Points on a hilly landscape, in no order, each with its height.
From any point a ball rolls to the lowest of the 2 points nearest to it. It stops when none of these is lower. Distance is the straight distance between rows; heights are no part of it.
Q_663: [143 141 136 148 121 151 106  90 178 154 121 165 151 138 117 111 129  66
  92  66 151 121 125 153]  h=512
Q_146: [150 120 134 124  83 111 131 157 121 137 109 112 166 115 153 106 125 104
 200 114 158 142 124 161]  h=454
Q_387: [151 106 106 168 193 130 112 143 124 170 154 141 133 120 122 138  76  66
 166 139 139 159  74  91]  h=295
Q_358: [172 148 207 115  77 161 136 146 152 130  90 128 115 136 139 124 151 179
  67 183  97  53 119 143]  h=543
Q_647: [107 120 108 101 175 115  97 150 108  93 142 168 121 153 136 161 115 135
 161  98 162 171 128 163]  h=544
Q_644: [124 142 188 111  82 121  91 132 129 181 133 147  98 137 192 140 166 159
 187 159 103  88 177 156]  h=360
Q_550: [111 140 160  83  59  91 111  87 166 150 150 136 111 125 152 102 168 133
 126 172 149 105 111 171]  h=349
Q_526: [111 138  99  93  69 100 126  70 132 164 178 150 137 142 112 101 147 103
 129 174 178 138  84 165]  h=383
Q_795: [137 137 112  79 117  63 109  98 136 116 209 121 119 100 128  94 137 111
 138 158 137 158 143 157]  h=548
Q_5: [160 107 155 131 133 142 129 164 109 114 103 112  78 170  96 159 151 165
 203  97 110  54 144 128]  h=307
Q_298: [121 130  56 157 119 104 145 112 171 109 136 129 199 115 147 115  93  96
 112  92 203 132 124 110]  h=570
Q_601: [171 146 131 108  91 134 151  92 195  92 153 120 150 120 108  78 131  83
 116 116 143 121 117 132]  h=343
Q_365: [102 149  98  86  78 124  80  80 138 149 114 189 188 143 123  68 110  93
  81 120 147 150 124 126]  h=276
Q_703: [131 121 103 116  93 144  92 117 169 156 166 109 157 138 124 111 148  82
 134 157  81 156  67 163]  h=442
Q_199: [151 181 161 137 129 149 189 140 126 123 136 146 158 128 124 137 106 105
 103 140 139 181 115 116]  h=508
Q_915: [124 108  94 112 181 177 101 144 114  93 139 129 137 147 154 135  99 108
 144  87 157 185 109 112]  h=506
Q_787: [145 103  82 101 179 146 139 144 125 155 169 106 129 127 111 114  91 146
 113 133 149 151  68 106]  h=618
Q_657: [ 89 119  97 114 143 134 121  90 108 140 126 143  59 122  77 132 110 102
 142 154 120 144 129 114]  h=394
Q_310: [101  71 113 180 155 124 109 140 111 151  92 106 135  85 168 114 102 131
 124 129 123 126  99 101]  h=616
Q_165: [ 88 150 116 119 116 124  88  81 121 103 103 149  94 136 101 144 120  78
 113 160 100 133 113 150]  h=416
Q_762: [160 150 164 133 151 108 173 134 130 115  85 107 146 114 103 127 113 142
  86 138  82 110 146 122]  h=666
Q_154: [115 122  96 191 165 145 189  93 107  88 109  94 144 146 119 150 102 109
 124 113 150 132 145  79]  h=230
Q_776: [156 141 127 108 104  99  82 109 152  80 173 122 116 119 163  85 132 164
  88 129 128  70 151 150]  h=412
Q_588: [127 108  92 127 163 114 176 120 119 114 160 137 141 192 107 142 109 106
 186 149 181 170 138 125]  h=471
Q_785: [142 107 106 131 105 156  75 115 138 141  94 133 172 183 126  80  94 118
 127 131  89  88 131 123]  h=572
Q_478: [133 121 187 142 136 129 117 147  85 131 119 113  59 159 136 181 186 205
 186 111  84  42 182 106]  h=333
Q_278: [165 130 147 121  53 142 145  67 159 117 137  93 143 133 139  67 145 114
 105 151 120  83 122 137]  h=309
Q_714: [186 153 162 141 134 136 190 178 104 105 135 119 156 126 118 134 111 128
 165 111 139 151 117 119]  h=470
Q_89: [146 132 157 114 160 162 118  96  67  89 136  86  89 131 132 119 120 144
 105 135  87 136 142 105]  h=694
Q_804: [143 117 184 167 132 169 161 165 124 103 111 182 105 171 139 122 122 164
 156  96 154 119 147  89]  h=438
Q_43: [156 169 135  94  72 176 134 143 145 119 144 135 104 135  85 109 136 134
 151 114  96 132 187 133]  h=443
Q_53: [138 121 108 152 177 110 191 122 142 160 125 135 118 141  55 175 118  84
 157 102 160 142 115 124]  h=703
Q_46: [151 134  78 141 127  87 126  89 115 104 151  93 190  96 158  87  97  99
  91 128 165 126 114 115]  h=593
Q_936: [ 89 125  62 154 117  80 127 136 124 149 156 157 189 143 129 125 104 111
 137 162 132 173 145 136]  h=352
Q_459: [103 118  67 193 182 110 171  98 149 133 115  99 186 137 118 153  87  65
 125 136 151 155 132  65]  h=261
Q_467: [144 114 184 107 111 175 113 174 113 141  98 164  63  76 111  88 126 178
 132 120 115 100 142  96]  h=594
Q_168: [114 117  94 161 142 147 134  83 129  87 158 116 171 152 178 112  95  65
 140 128 177 186 134  93]  h=561
Q_629: [144 115 128 142  87 142 148 144  98 170 122  92 102 175 111 150 153 160
 207 148 114  83 140 144]  h=272
Q_646: [145 149 151 174 198 119 168 164 136 127  84 142 180 116 127 172 104 115
  76  90 118 148 117  84]  h=658
Q_79: [163  88 176 100 193 116 171 132 118 138 127 113  75 141 101 122 140 155
 173 117 151 115 102 122]  h=596
Q_652: [164 141 117 119  66 178 104 138 138 118 145 123 175 159 167 103 141 146
  95 112 135 127  90 170]  h=511
Q_175: [135 139 180 128 141 161 155 171  65 115 128 134  54  99 114 160 168 196
 142  88 145 121 132 118]  h=549
Q_973: [ 87 120  93 162 109 145 141 148  98 150 116 111 117  84 130 133 129 184
  91 111 121 110 145 129]  h=132
Q_893: [165 151 151 133 142  96 112 177 100 108  99 109 155  51 135 129 113 131
 101  96 123 127 116 147]  h=636
Q_556: [131 136 137 180 187 123 180 152 109 118  96 151 129 116  78 166 110 151
 100  87 134 111 126  73]  h=672
Q_794: [142 101 123 192 156 120 162 160 125  96 166 112 104 138 130 172 142 125
 175  96 146 144 131 124]  h=459
Q_215: [176 111 212 191 211 115 169 173 100 121 102 124 124  83 129 153 137 138
 120 108 135 122  79  51]  h=519
Q_69: [ 91 129 118 132 132 165 105 154 134 164 143 122  85  96 111 164 162 150
  88  99  85 130 133 158]  h=218
Q_691: [119 103 180 124 161 140 123 168  90 145 127 123 107 114 151 127 155 182
 166  89  94 149 186 106]  h=312
Q_42: [114 114 137 159 135  97 160 133 101 150 134 110 119 195 140 170 140 165
 176 172 105 106 138 145]  h=235
Q_868: [130 166 109  67  82 108 135  95 136 170 119  99 170 156  86 127 161 124
 118 123  92 117 153 181]  h=287
Q_303: [115 156 117  72 106 156  95 119  57 168 114 122 117 124 116 120 128 171
  86 151 107 109 124 158]  h=498
Q_959: [ 89 123 107 118 139 119 136 123 174  90 131 137 109 143 126 126 122 157
  86 134 118 130 123 127]  h=714
Q_645: [121 160 167 128  91 167 132 158  90 151 144 134  53 133 118 184 171 193
 196 122  90  85 205 100]  h=364
Q_455: [151 136 173 178 181 151 145 148  73 115  95 162 106 138  85 161 129 174
  86  71 102  81 169  80]  h=682
Q_667: [131 127 155 169 181 152 138 156 110 168  91 158 136 104 124 153  95  79
 148 111 144 167  77  90]  h=373
Q_41: [148 117 167 154 170 127 143 107  62 118 112  78 126 118 145 134 110  92
 150 132 106 152 127 108]  h=702
Q_66: [180 116 188 156 105 137 152 132 169 142 119 129 131 114 145  95 140 159
  50 143 115  78 112 122]  h=556
Q_514: [115 106  50  94 132 102  65  96 173 120 134 107 194 102 127 100 112  53
 113 125 137 144  67 131]  h=322
Q_538: [ 98 129 151 129 104 139 133 124 121 100 114 182  76 135 138 121 128 148
 160 103 175 125 178 129]  h=487
Q_178: [119  99  85 134 184 124  88  92 113 120 172 131  94 154 132 134 107 134
  97 102 147 120 124 148]  h=434
Q_92: [112 105 111 111 103 128 137 140 167  83 166 121  96 182 148 138 157 141
 205 154 126 148 184 138]  h=105
Q_661: [146 151 119  69  80 102  49  79 127 116 173 152 122 165 143  95 136 135
 118 137 128  75 141 170]  h=379
Q_96: [ 99  93 122 133 111 120 109 126  97 119 136 128  94 155 139 133 136 114
 232 165 127 144 179 126]  h=201
Q_604: [119 149 136 122 120 152 120 141 127 114 133 148  91 165 114 146 125 194
  87 145  97  95 136 131]  h=705
Q_890: [120  95  70 142 125  91  93  66 100 134 189  98 140 122 125 117 129  62
 159 138 147 159 162 144]  h=376
Q_540: [130 118  64  99 120 107 107  87 158 116 114 113 173 187  95 100 111 108
 121 134 105  99 112 144]  h=559
Q_862: [167 150 158 100  48 198 135 144 145 123 111  99 150 144 133  88 151 161
 117 133  83 101 159 131]  h=475
Q_425: [181 114 152 148 138 127 118 165 117 157  81 139 161 114 129 118  97  93
 157 114 140 123  78 142]  h=441
Q_664: [117 147  96 151 159 178 156  68 147 124 162 131 149 144 127 117  81  69
  85 130 156 183 124  69]  h=579
Q_539: [136  92 122  99 115 128 140 116 151 128  68 105 116 147  98 104 113 113
 183 155  84 105 129 123]  h=665
Q_226: [ 94 150 110 124 136 100 143  68 174 134 122 129 150  94 120 113 121  83
  64 140 138 135 100 119]  h=429
Q_507: [160  94 152 171 153 137 129 138 134 107 123 140  84  99 154 106  98 149
 108 143 174  90  78  82]  h=573
Q_815: [112 183 128  80  55 125 130 132 165 169 126 152 127 113  82 146 163 132
 117 127 101 125 141 180]  h=200
Q_888: [ 99 132 107 108 197 144 158 105 188 160 110 118 176 112 144 139 101  70
  90  99 201 174  75  87]  h=481
Q_569: [130 122  98 125 127 117  72  64 109 153 181 143 126 169 136  95 111 132
  76 135 143 106 132 159]  h=411
Q_200: [148 146 136 139 100 177 116 129  73  81  79 152 118 139 128 118  94 141
 109 132 157  98 110 116]  h=571
Q_578: [128 139 166 147 140 169  97 162  38 111  75 158  87 101 105 145 118 181
  82 106 103  87 157  89]  h=690
Q_563: [135 163 134 146 146 114 183 146  94 148 113 164 106 151  56 164 120 142
 146 113 150 124 138 126]  h=689
Q_570: [171 122  65 120 140 156 162 136 165 128 110 102 183 143  86  96  83 107
 121 101 139 121 116  87]  h=644
Q_940: [151 104 170 166 164 151 128 142 190 134 127 159 106 110 147 114 116 133
  64 123 134 115  87 104]  h=575
Q_983: [153 146 124 141 123 114 142 191  94  90 149 105 116 120 129 164 144 151
 174 109 126 131 148 148]  h=427
Q_85: [164 122 114 146 166 167 159 129 132 131 117  92 163 116 138 119  97 124
  85 125 153 130  74  90]  h=632
Q_452: [ 69 118 103 168 152 111 148 145 119 133 103 121 129  73 112 158 124  80
 160 136 114 195 136 108]  h=334
Q_557: [160 103 115 144  97 173  96 148 135 142 103 138 143 129 146  96 121 146
  87 112 155  88  69 148]  h=535
Q_127: [115 165 135 134  78 169 173 135 126 109 135 117 154 141 150 125 144 105
 131 129 142 194 124 148]  h=541
Q_427: [188 122 210 118 136 141 137 155 104 123  86 119  74 116  99 150 153 191
  87 153 109  54 105 118]  h=555
Q_939: [127 139 147 103 248 154 145 119 141 167  86 140 156  98 140 141  79  92
  84  91 191 165  83  51]  h=510
Q_708: [141 130 195 112 137 153 134 139  80  93  82  99  89 110 146 148 170 173
 112  84 125  89 157 137]  h=567
Q_820: [ 96 120  62  61  59 118 137  61 147 162 130 123 195 126  77  63 149  83
 122 129 143 156 113 114]  h=269
Q_632: [112 126  87 114 168  93 148 102 101 186 132 136 170 138 101 121  97 116
 118 131 149 155 139 124]  h=380
Q_702: [145 167 177 123 113 129  74 168 108 172 121 178 136 117 127 142 129 135
  97 130  86 127 136 169]  h=196
Q_891: [ 83 115 102  56  90 127 127  84 135 172 119 137 183 123 142  54 140 124
 113 122 164 160 134 133]  h=219
Q_988: [122 153 190  91 130 147 111 170 155 105 129 123  71 136 165 181 180 199
 125 124  65  84 177 126]  h=302
Q_196: [172 114 157 141  97 154 115 111 118 119 114 130  93 140 153 101 124 135
 119 140 178  69  82 144]  h=553
Q_286: [148 137 119  94 162 146 129  82  97 140 147  81 142 114 104 104 119 112
  72 119  96 159 131 122]  h=687
Q_245: [103 106 106 157 145 111 138 117 173 119 179 110 131 152 125 175 149  73
 148 157 105 194 115 154]  h=732
Q_897: [167 102 176 103 164 144 121 169 131 106  92 158  66 122  81 112 100 175
 124 148 120  85 103  88]  h=574
Q_111: [138 104 144 152 169 129 174 187  81 131 138 132 121 122 146 135 121 204
 142 121 152 138  98  88]  h=581
Q_719: [135 107 128 150 160 119 119 155  83  92  90 145 122 161 118 135  96 163
 167 127 104 103 151  87]  h=361
Q_81: [136 190 168 118  70 129  80 182 122 125 103 147 112 124 174 191 167 162
 124 147  98  79 124 184]  h=551
Q_324: [162 121 135 167 200  75 112 158 109 138 153 164 122 102 107 147  83  99
 158 135 124 136 118 103]  h=192
Q_594: [ 79 121 124 108 142 118 113 141 147 166 133 131  93 101 108 163 166 120
 147 132  81 168 152 163]  h=293
Q_918: [108 148 126  47 123 149 132 107 167 113  91 135 124 108 113 107 149 108
  96  90 154 152  99 163]  h=497
Q_33: [163 110 141 135 130 150 113 136 156 159 104 132 151 158 112 130 133  98
 151  69 123 105 122 170]  h=486
Q_118: [131 120 100 176 154 108 109 164 101 119 103 102 126  88 136 161 102 121
 108 152 111 108  56 124]  h=630
Q_260: [140 131  74 107  95  65 122 113 146 109 150  81 175 154 130 119 138 137
 132 158 120 102 127 177]  h=545
Q_766: [138 104 153 100 129 107 140 171 121 125  93  84 134 121 161 125 138 170
 159 157  98 114 102 145]  h=81
Q_47: [ 97 103  98 162  67 137 101 129 124 122  92 123 136  83 146  94 112 107
 143 142 126 115 124 112]  h=595
Q_986: [125 114 115  84 117 114 142  94 128 114 150 107 145 179 135 117 145  93
 176 132 171 172 136 161]  h=435
Q_221: [176 136 155 164 113 167 105 118  79  97  78 138 156  98 164  96  90 103
  72 131 174 107  99 103]  h=586
Q_595: [107  99  80 109 182 132 133  99 163 110 171 126 149 136 134 142 115  36
 154 119 206 213 126 112]  h=534
Q_447: [ 82 131  74 176 126 116 143 102 118  84 118 124 132 134 135 163 123  94
 127 102 162 141 151 137]  h=277
Q_80: [118 122 141 134 122 161 170  94 151 118 101 142 118 170 130 123 113  82
 149 165 166 151  79 112]  h=566
Q_593: [129 149  82 154 114 137 141 143 173 124 123 126 207 118 132 122 119 108
  75  80 143 153 123 137]  h=546
Q_859: [152  98 180 152 164 174 146 188  87 133  91 126 125 117 148 147 141 183
  93  94 143 119  85 109]  h=560
Q_399: [127 153  97 119  70 120 138  69 149 104 190 110 117 169 114  98 135 149
 112 161 123 100 187 134]  h=236
Q_487: [ 80 129 104 156  53 102  94 127 121 139  91 119 140 105 147 139 149 124
 168 145 116  96 158 163]  h=614
Q_40: [115 124 123 110 135 122 152 125 119 204 136 138 155 147 130 120 142 149
 102 119 152 144 110 169]  h=425
Q_802: [128 144 181 113 128 157 107 149  86 139 100 142  83 114 117 130 132 216
  69 144  66  74 183 100]  h=698
Q_29: [121 167 119 155 107  48 162  99 145 116 136 154 155 133 129 131 123 123
 107 139 158 105 152 155]  h=488
Q_774: [ 58 137  97  85 114  88 131 121 163 119 141 143  71 143 125 171 178 148
 157 151 142 119 188 169]  h=406
Q_314: [101  86 117 122 169 110 124 166 157 110 113 126  74  84 119 147 138 120
 148 106 136 142  91 130]  h=688
Q_951: [135 140  86  84 182  98 105 109 159 137 128 112 172  75 115 112  80  56
 107 146 126 172  74  92]  h=363
Q_953: [106 135 112 146 126 163 148 150 128 140  85 167 157 124  94 112  91 122
 128 101 126 154 150  97]  h=384
Q_516: [129 138 143 164  99 113 162  85  80 139 121  83 141 111 160 119 133 110
 130 160 122 124 137 138]  h=716
Q_521: [143 134  76 173 103 121 147 160 142 146 138 132 149  93  99 131  95 105
 126 159 129 135  58 123]  h=648
Q_334: [115 116 150 142  90 115  90 122 143 163 154 168 132 159 181 119 153 136
 160 119 146 123 167 178]  h=422
Q_757: [169 129 119 172 145  95 144 135 125  94 126  91 147  56 138 107 101  99
 117 106 134 114 129 102]  h=615
Q_623: [ 63  85 109 163 129 136 138 143 115 115 115 131 117 128 141 158 142  91
 205 133 117 195 171 114]  h=274
Q_193: [128 151  91 138 127  50 146 105 107 105 140  93 166 146 119 154 133  93
 152 151 128 127 162 166]  h=523
Q_780: [112 131  86  92 147 100 161 105 123 180 136 109 151 150  61 152 147 105
 138 131 103 168 156 164]  h=338
Q_574: [ 99 133 130 113  84 121  92  87 146 152 141 190 130 136 120  65 102 108
 129 160 127 149 162 119]  h=326
Q_309: [157 149 113 122  80 134 121 141 172  96 138 163 158 136 118 103 121  96
 161 113 165 134 116 158]  h=393
Q_104: [ 63  82  54 108  90  88  90  90 166 137 199 115 168 120 139 113 195  73
 133 129 161 175 162 171]  h=495
Q_236: [138 119 212 175 172 132 170 170 102  82  87 132  95  87 154 157 147 173
  80 112 138 113  97  82]  h=542
Q_972: [172 132 144 132 179 145 126 142 134  93 160 130 102 166 117 153 113 123
 130 129 123 143  81 139]  h=509
Q_280: [159  97 118 161 190 110 161 146 124  96 155 103 142 174 137 151 104 124
 176 136 158 140  98 100]  h=485
Q_253: [ 97 115  77  62  76 147  89  95 162 113 155  82 181 149 126 102 170 108
 122 146  67 160 110 144]  h=460
Q_737: [117 145 154 127  78 178 128 147 134 163 136 142  73 105  97 141 163 142
 163 125  66 125 199 128]  h=405
Q_836: [115 151 134 129  47 132 122  68  90 164 156  99 145 107 148 104 169  95
 119 144 108 150 151 163]  h=727
Q_948: [ 91 110  99 179 210 122 168 126 139 142 115 148 152 136 122 138  73 123
 109 150 138 151 121  34]  h=292
Q_788: [167 174 163 106 119 113 136 180  94  90 154 127 104 168 141 177 154 192
 192 123 126  93 176 144]  h=387
Q_422: [113  66 121 106 202 127 144 120 179 133 124 119 123 156 122 117 117 110
 151 148 114 164 105 103]  h=715
Q_30: [171 132 175  65 129 128  78  91 118 140 135 117 145 121 140  87 143  93
 103 113 122 129  95 176]  h=353
Q_484: [102  93 151 121 202 136 116 137 160 103  86 156  94 129 131 130 103 107
 151  97 132 145 110  92]  h=704
Q_460: [135 125 133  47  77  91  90  77 163 125 130 120 163 115 149  64 159 105
 120 130 148 105  90 164]  h=317
Q_905: [122 128 111 138 137  73 116 137 105 119 194 131  71  76 122 130 126 144
 140 147 123 133 163 139]  h=576
Q_87: [139  99 184 139 116 136 150 158 137 142 150  95 130 114 194  98 147 172
 128 150 112 136 119 128]  h=181
Q_394: [123 149 106 145 144 113 139 149  99  55 128 138 142 190 129 160  97 157
 142 150 112 130 138 116]  h=389
Q_290: [110 138 120 138  95 112 167 104 144 118 165 109 127 198 135 151 151 143
 154 175 109 133 180 147]  h=184
Q_444: [114 109  88 132 178 122  72 117 137 121 170 135 138 104 157 119 106  93
 108  83 165 167 115 134]  h=467
Q_529: [149 115 153  75 159 114 122  70 133 133 131 118 151 159 163  96 132  82
 126 108 170 149 109 162]  h=392
Q_681: [138 128 143  87 164 150 107 111  78 150  89 132 151 146 150 101 106 171
  52 127 123 119 109 140]  h=515
Q_347: [135 125 136 200 147 134 114 137 134 127 127 171  94  84 111 137 104 104
 111  74 151 115 133 113]  h=550
Q_351: [ 98 134 160 123 160 128 139 122 114 109 153 162  52 117 145 144 139 178
 114 104 171 130 146 130]  h=521
Q_474: [ 96 144  90  59  80  93  89  99 128 117 183 115 163 101 142 121 180  97
 128 121 143 176 132 185]  h=520
Q_581: [ 89 109 169 120 150 154 163  90 131 128  87 128 101 112 161 112 126 108
 103 127 176 156  95 114]  h=552
Q_846: [103  91 107 174 201 124 135 156  95 124 105 161 117 136 108 136  82 167
 153 143 122 125 107  36]  h=325
Q_27: [119 146 140 115 183  92 132 126 167 118 107 144 142  91 122 118  90  89
  96 154 104 161  97  97]  h=401
Q_764: [129 121 168 143 132 158 114 194  70  83 126 101  97 130 181 158 148 203
 136 148  85 118 112 106]  h=208
Q_606: [116  99  87 132 138 118 139 115 177 100 163 104 130 121 117 113 118 106
 143 146 123 155 126 115]  h=723
Q_797: [113 126 193 128 154 140 106 203  92 104 124 138  89 126 167 166 168 225
 129 108  71 107 174  97]  h=255
Q_262: [113 158 144  71 113 136  76 132  74 153 109 111  83 125 147 159 159 185
 130 166  87  79 147 166]  h=513
Q_4: [136 109  83 132 188  93 144 138 145 123 145 151 155 142 108 134  88  69
 179 110 207 182 141  94]  h=503
Q_230: [154 109  98  96 150 152 158 128 114 111  83  99 137 129  85  96  86  97
 171 116 139 134 118  97]  h=654
Q_231: [167 182 184 177  82 115  98 148 103 102 134 146 106 124 141 159 136 149
 115 159  82  62 176 132]  h=299
Q_979: [125 123 110 141  83 146  88 151 134 101 165 126 153 164 191 121 145 141
 159 130 129 157 128 164]  h=474
Q_36: [194 144 189 158 152 118 135 164  74 108  86 116 149  82 131 130 115 158
  63 135 102 100 131 107]  h=653
Q_640: [131 125 139  96 123 161 142 146 149 168  62 154 163 116 105  87 106 145
  98  85 140 122 123 127]  h=433
Q_44: [159 173 153 150  84  89 126 167 127 164 147 157 146 118 118 138 130 126
 160 139 104 114 157 166]  h=306
Q_301: [134 106 106  93 161 144 148 190 118 125 148 132 117 156 108 121 106 201
 153 131 131 146  99 115]  h=601
Q_704: [179 176 181 126 131 120  98 182  86  98 152 155  86 153 123 173 130 179
 150 154  78  97 150 121]  h=346
Q_311: [135 115  92  61  71 112  91  60 179 138 131 106 195 129  97  75 151  60
 117 110 129 120  69 134]  h=288
Q_527: [108 124 147 114 137 111 115  88 120 168 108 158  94 118  96  94  99 136
 112 175  87 118 141 110]  h=366
Q_852: [157 102 157 120 156 132 158 118 111  94  83  82  88 110 132 128 138 138
 137  95 147  88 115 128]  h=580
Q_466: [156 117 189 156 102 186 131 175 141  89  93 126 122 163 161 137 145 172
 137 100 105  98 145 116]  h=400
Q_329: [109 125 101 113  57 103 115  80 182 125 140  98 125 128 120  81 144 129
 125 170  80  82 158 124]  h=275
Q_921: [114 135 105 138 131  87 114 176 155 127 107 137 150  81 122 153 128 115
 141 100 118 141 111 170]  h=662
Q_202: [ 70 130 106 155 117 166 128 153 124 130 102 160 117 149 101 149 128 122
 168 113  93 171 177 113]  h=331
Q_903: [ 47 146  86 115  65 100 114  94 146 142 177 157 104 118 132 138 172 129
 122 171 149 150 159 167]  h=444
Q_607: [149 175 117  86  68 118  60 112 128 145 178 127  95 139 115 133 146 145
 121 177  82  56 140 170]  h=345
Q_248: [151 144 162 119 144 169 155 123 134 162 137 111 139 137 102 119 141 132
  79 107  74 160 149 134]  h=678
Q_143: [151 120 169 177 149 152 102 147 116 152 138 156  90 121 110 144 123 142
 135 108  97 113 134 111]  h=522
Q_256: [111  94 126 100 138 128 115 167 143 171 172 104 112 107 147 130 157 164
 175 111  97 159 173 153]  h=357
Q_883: [128 148 107 112 147 159 195  58 165 109 120  94 171 136 107 106 115  72
  97 101 169 162 134  91]  h=589
Q_622: [122 121 107 158 118 145  90 152  77 159 154 136  98 130 113 156 118 130
 163 146  87 129 124 139]  h=496
Q_824: [117 150 122 161 159 115 176  89 168 182 116 131 183 126 131 151 108  61
  87 151 165 167  73 106]  h=455
Q_20: [120 134  83 125  51 120 109 115 162 136 205 121 129 123 122 127 164  86
 140 167 137 149  79 178]  h=415
Q_752: [129 134 123  86 163 128 158 119 176 131  63 123 134  87 101 103 110 103
  84  75 165 128 114 115]  h=472
Q_853: [ 94 123  73 149  89 116 107  64 131 112 140 140 137 143 116 124 136  61
 127 111 175 125 143 157]  h=327
Q_424: [136 123  85 104  83 108 118  57 118 102 164  91 203 120 151  72 138  81
 116 108 166 142 144 136]  h=611
Q_3: [127 118 133 178  85 152 126 120 155 117 110 118  91  85 130 127 144 104
 130 101 127  96 133 139]  h=577
Q_734: [124  98 141 168 130 167 141  92 168 141 114 165 100 192 129 118 109 113
 123 127 151 101 106 120]  h=578
Q_850: [106 134  88 197 121  99 183 134 114 144 133 119 171 112 108 127  96 101
 156 163 139 177 152  89]  h=304
Q_741: [116 140 164  84 144 130 149 143 146 125 129 136 116  78 148 108 134 135
 102 122 167 174  84 144]  h=527
Q_971: [151 136 139 150 223 132 178 144 104 123 100 105 171 125 140 162  85 147
  71 127 155 134  69  57]  h=643
Q_297: [109 150  98 149  92 140 129 132  84 186 122 137 131 134 114 158 139 127
 123 140 145 134 107 176]  h=465
Q_963: [ 50 120  62  73  44 103  95  81 164 170 166 150 148 147 108 130 203 101
 132 136 147 148 168 180]  h=473
Q_818: [ 87 112  80 167 159 126 170 133  94 103 150  96 129 108 126 139 112 170
 108 111 128 156 163  88]  h=194
Q_768: [ 93 127 145 107  99 141 118 163 115  91 106 101 108 125 177 135 140 184
 151 182  71 139 134 123]  h=158
Q_322: [143 101 155 189 200 105 180 160 125 111 138  93  93  75 116 166 144 128
 156 111 133 128  98  77]  h=490
Q_630: [129 116 167 113 116 143 128 171 180 103 129 126 102 162 164 134 159 187
 164  96 106 101 178 136]  h=359
Q_856: [116 186 147  89  89  93  92 139 153 152 130 141 156 113 141 144 161 123
  88 137  86 135 111 196]  h=54
Q_181: [125 152 173  84  74 148  91 134 127 157  96 119 103 119 166 140 172 167
  96 164  96  72 103 174]  h=528
Q_167: [ 78 139 138  94 131 120  88 149 172 146 132 161  52 134 114 182 170 154
 155 128  91 107 166 163]  h=358
Q_363: [131 137 137 145  96  84  75 153 137 114 134 149  93 115 151 127 117 172
 153 167  81  60 167 124]  h=242
Q_188: [140 139 138 148 116  75 122 130 144 138 151 145 141 127 155 126 130 180
  87 128 137  78 150 156]  h=447
Q_522: [142 145 131  95  86 109  86 138 135 151 168 122  87 133 137 145 150 160
 182 152  88  79 199 151]  h=301

Where does a ball stop that starts at each point below?
Q_852 -> Q_766
Q_646 -> Q_363
Q_230 -> Q_363

Call two points neighbours if one is among the 2 nearest of the other. Go from one point of each pair to the other, from neighbour to neighbour, staying as low as possible. Name the highest point that can't be avoided.
Q_324 and Q_850 -> Q_146
Q_850 and Q_623 -> Q_452
Q_891 and Q_363 -> Q_280
Q_856 and Q_850 -> Q_632
Q_766 and Q_154 -> Q_256
